The views of a scene show one set of named points, each view turned or mirrored, and shifted as a whole, with a little noise and some points left out.
(in the rows, 128 means zero)

Scene 1
View 1
sut: [120 107 139 129 108  85 181 128 132 123 133 136 127  83 125 143  94 109
 122 166 102  85 165 118 160 181 145 102 110 142 124 132 126]
tisez: [112 101 137 113 100  33 214 113 147 139 143 164 137  92 107 189  50 124
 163 184  90  85 188 108 216 203 155  91 101 156 110 125 143]
lomub: [132 114 152 164 115 156 135 147 121 107 126 100 110  64 140  75 140  80
  83 136 109  97 124 139  81 151 129 115 116 132 135 149 108]
potoz: [143 130 169 110 109  92 187 142 120 120 120 133 111  81 136 134 123 122
 113 189 117  81 165 108 147 205 135  95 115 140 137 114 128]
Rele: [101  92 112 136 107  74 181 122 143 128 139 144 142  85 117 163  68 113
 132 154  93  84 173 126 183 174 155 103 108 146 112 139 129]
tozif: [ 77  80  70 143 109  87 164 124 143 114 137 129 161  89 121 170  67 116
 108 128  91  79 180 143 180 149 164 110 113 138 106 146 126]
maka: [122 111 133 151 116 145 142 147 121 106 123 106 120  70 141  98 132  94
  81 139 109  89 140 136 101 154 136 114 121 130 131 143 110]
satef: [140 115 178 180 115 163 132 145 126 116 135 105  96  55 133  54 140  60
  98 139 105 110 102 133  65 149 121 115 112 137 135 163 109]
nelo: [132 116 157 151 112 131 153 141 125 116 130 117 110  68 133  95 126  88
 101 153 106  97 134 127 106 166 133 111 113 138 134 144 116]
mirer: [111  95 134 179 112 135 141 128 137 121 142 118 124  65 121  96 101  74
 112 127  93 105 126 139 109 143 137 117 108 142 119 167 115]
Duf: [131 117 148 147 116 146 145 149 117 106 120 105 114  70 143  94 140  94
  81 147 114  90 137 132  98 165 133 111 119 131 137 136 112]
doli: [107 102 110 124 111  91 175 133 131 114 125 130 140  89 130 155  95 122
 105 153 106  76 177 128 165 173 155 104 116 137 121 128 125]
nimu: [129 104 167 191 113 154 131 134 135 121 145 113 104  53 124  61 118  55
 115 129  94 116 100 136  78 140 123 120 105 141 127 174 110]
mino: [116 102 141 132 104  63 190 119 145 136 143 154 128  82 110 157  66 107
 150 169  91  92 165 113 181 187 147 100 103 153 115 138 134]
View 2
Duf: [114 103 165 126 166 118 131 115 109  84 138  95 121 102 136 145 148 152
 149  94 151 105 141 105 126 137 117 132 112 126 119 123 152]
doli: [106 111 136 107 157 158 116  55 118 110 133  89 126  62 164 145 115 118
 134 157 147  76 191  97 112 134 158 134 112 119  90 159 139]
mino: [108 101 106  99 123 166  99  53 115 132 137 117 138  54 167 162  86  84
 121 166 143  83 190 109 142  98 169 139 124 131  89 142 134]
sut: [111 104 129 108 140 157 110  69 115 109 134 112 132  62 157 155 107 104
 130 150 147  86 182 104 130 115 151 135 117 127  95 144 133]
potoz: [115  92 149 119 149 160 112 106 111  76 130 142 132  62 138 153 122  94
 145 138 151  92 175 104 133 118 129 127 114 125 100 142 114]
mirer: [109 112 128 111 137 106 128  86 110 134 145  68 125 105 158 155 119 155
 130  95 144 108 135 116 145 115 142 142 120 137 119 106 175]
maka: [113 106 160 123 166 117 132 103 110  96 138  81 120 101 144 144 145 158
 146  97 149 101 143 105 124 138 124 134 112 126 118 126 158]
tisez: [106 102  97  90 119 195  89  32 119 130 132 129 142  29 173 163  71  55
 116 200 142  68 217 105 135  96 182 136 122 125  74 162 117]
nimu: [114 100 137 120 131  87 133 118 103 123 152  85 128 124 141 161 130 163
 135  60 145 127 110 125 164 106 123 142 122 145 133  82 178]
Rele: [106 113 114 100 134 161 108  38 118 135 135  88 131  57 175 152  91 103
 123 166 146  76 193 103 127 116 173 138 118 124  88 150 145]
View 3
mino: [139 138 170 158 138 162 169  85 147 132 116 146 117 180 107 143 132  66
  87 165 116  94  79 162 104  96 144 133 122  69 103 125 145]
sut: [137 137 164 141 134 149 157 107 142 131 126 150 120 165 118 148 129  98
 104 152 115  98 108 162 114  93 154 132 125  86 110 128 136]
Duf: [113 125 115 109 109 138 130 150 135 146 142 140 132 130 137 156 148 165
 131 137 137 121 153 148 134 107 176 133 139 106 132 128 117]
lomub: [101 116  91 109 105 143 122 155 130 154 141 128 136 124 137 160 161 173
 134 134 155 129 152 144 134 119 178 138 146 103 135 129 115]
Rele: [142 128 162 150 145 160 150  88 136 120 109 158 109 161 104 158 118  69
 100 146 101 103  83 161 114  92 132 130 115  74  96 122 150]
doli: [143 126 166 135 139 144 143 107 135 121 120 164 109 150 113 160 114  98
 113 137  95 104 116 161 124  83 142 128 116  93 102 126 143]
satef: [ 92 122  78 110  95 151 131 154 136 168 144 116 148 135 142 151 181 177
 126 148 179 129 143 145 130 133 190 141 157  95 143 130 109]
nimu: [ 86 110  58 125 101 166 123 138 128 166 128 114 144 130 130 159 184 158
 122 145 185 136 119 140 126 143 172 144 157  81 133 129 115]
potoz: [135 151 180 131 122 134 171 127 155 143 149 143 133 172 135 134 135 128
 105 163 121  89 136 161 116  86 182 133 134  98 125 131 126]
maka: [114 118 110 110 115 141 123 143 128 142 135 141 127 125 131 162 145 157
 134 131 136 125 148 148 136 108 165 133 136 103 126 128 120]
nelo: [112 127 117 122 111 148 138 138 137 151 137 133 135 144 132 152 154 148
 120 145 146 119 135 150 127 111 175 137 143  97 128 128 121]
mirer: [103 106  82 129 117 165 120 121 124 146 117 130 127 131 118 167 159 127
 121 136 156 134 108 144 126 128 152 139 139  80 118 124 127]
tozif: [141 103 140 144 152 161 121  87 116 107  96 172  93 135  97 177 105  71
 115 120  87 121  90 156 125  93 111 127 106  80  86 120 153]
View 4
Rele: [141 155  96  87 101  64 137 122 159 121  80 174 102 138 106 140 166 104
 159 128 126 130 126 130 170  91 178 169 122 143 124 119 124]
tozif: [121 140  73  78  84  45 145 111 148 118  63 156 110 111 105 154 170 131
 186 129 112 132 114 145 164 100 159 172 126 149 132 108 135]
nimu: [102  70 137 130 153 117 143 117 133 125 134 159 144 116 141  74 126 154
 113  59 135 120 160 124 126  82  64 139 140 127 117 118 115]
lomub: [102 106 127 122 125 124 123 134 124 127 121 156 127 108 125  87 124 157
 111  59 112 105 151 144 109 110  63 114 127 134 119 127 129]
mirer: [107  89 115 113 131  92 145 113 137 124 109 156 133 113 126  99 140 149
 138  83 128 125 144 131 137  85  93 149 136 134 122 114 122]
nelo: [118 127 130 116 123 116 123 137 135 125 117 165 116 128 119  95 134 132
 114  74 119 110 148 136 127 104  98 126 125 134 117 130 125]
satef: [105  94 145 132 144 135 126 133 128 126 139 162 133 120 133  71 120 149
  96  49 123 108 162 129 112  98  60 118 131 127 113 130 118]
doli: [132 170  98  87  89  81 123 134 145 122  80 168  97 129 101 137 160 115
 149 115 111 117 124 146 152 111 154 143 116 147 125 126 134]
Duf: [110 133 124 114 113 122 117 143 128 125 113 159 116 114 117  97 131 145
 112  66 107 104 146 147 116 119  82 112 124 137 119 131 131]
tisez: [166 194 106  82 103  62 131 131 173 117  81 194  86 173  99 146 178  64
 151 150 141 132 125 118 192  84 231 179 114 141 121 131 116]
mino: [150 160 113  95 117  76 135 125 161 118  94 184 102 158 108 129 163  88
 142 127 138 128 132 120 176  83 189 171 123 136 121 129 116]

Which points are out of place in each view (at most two, in the order of its rows)? Write - if all are in place.
view 1 -> potoz, satef
view 2 -> -
view 3 -> -
view 4 -> -
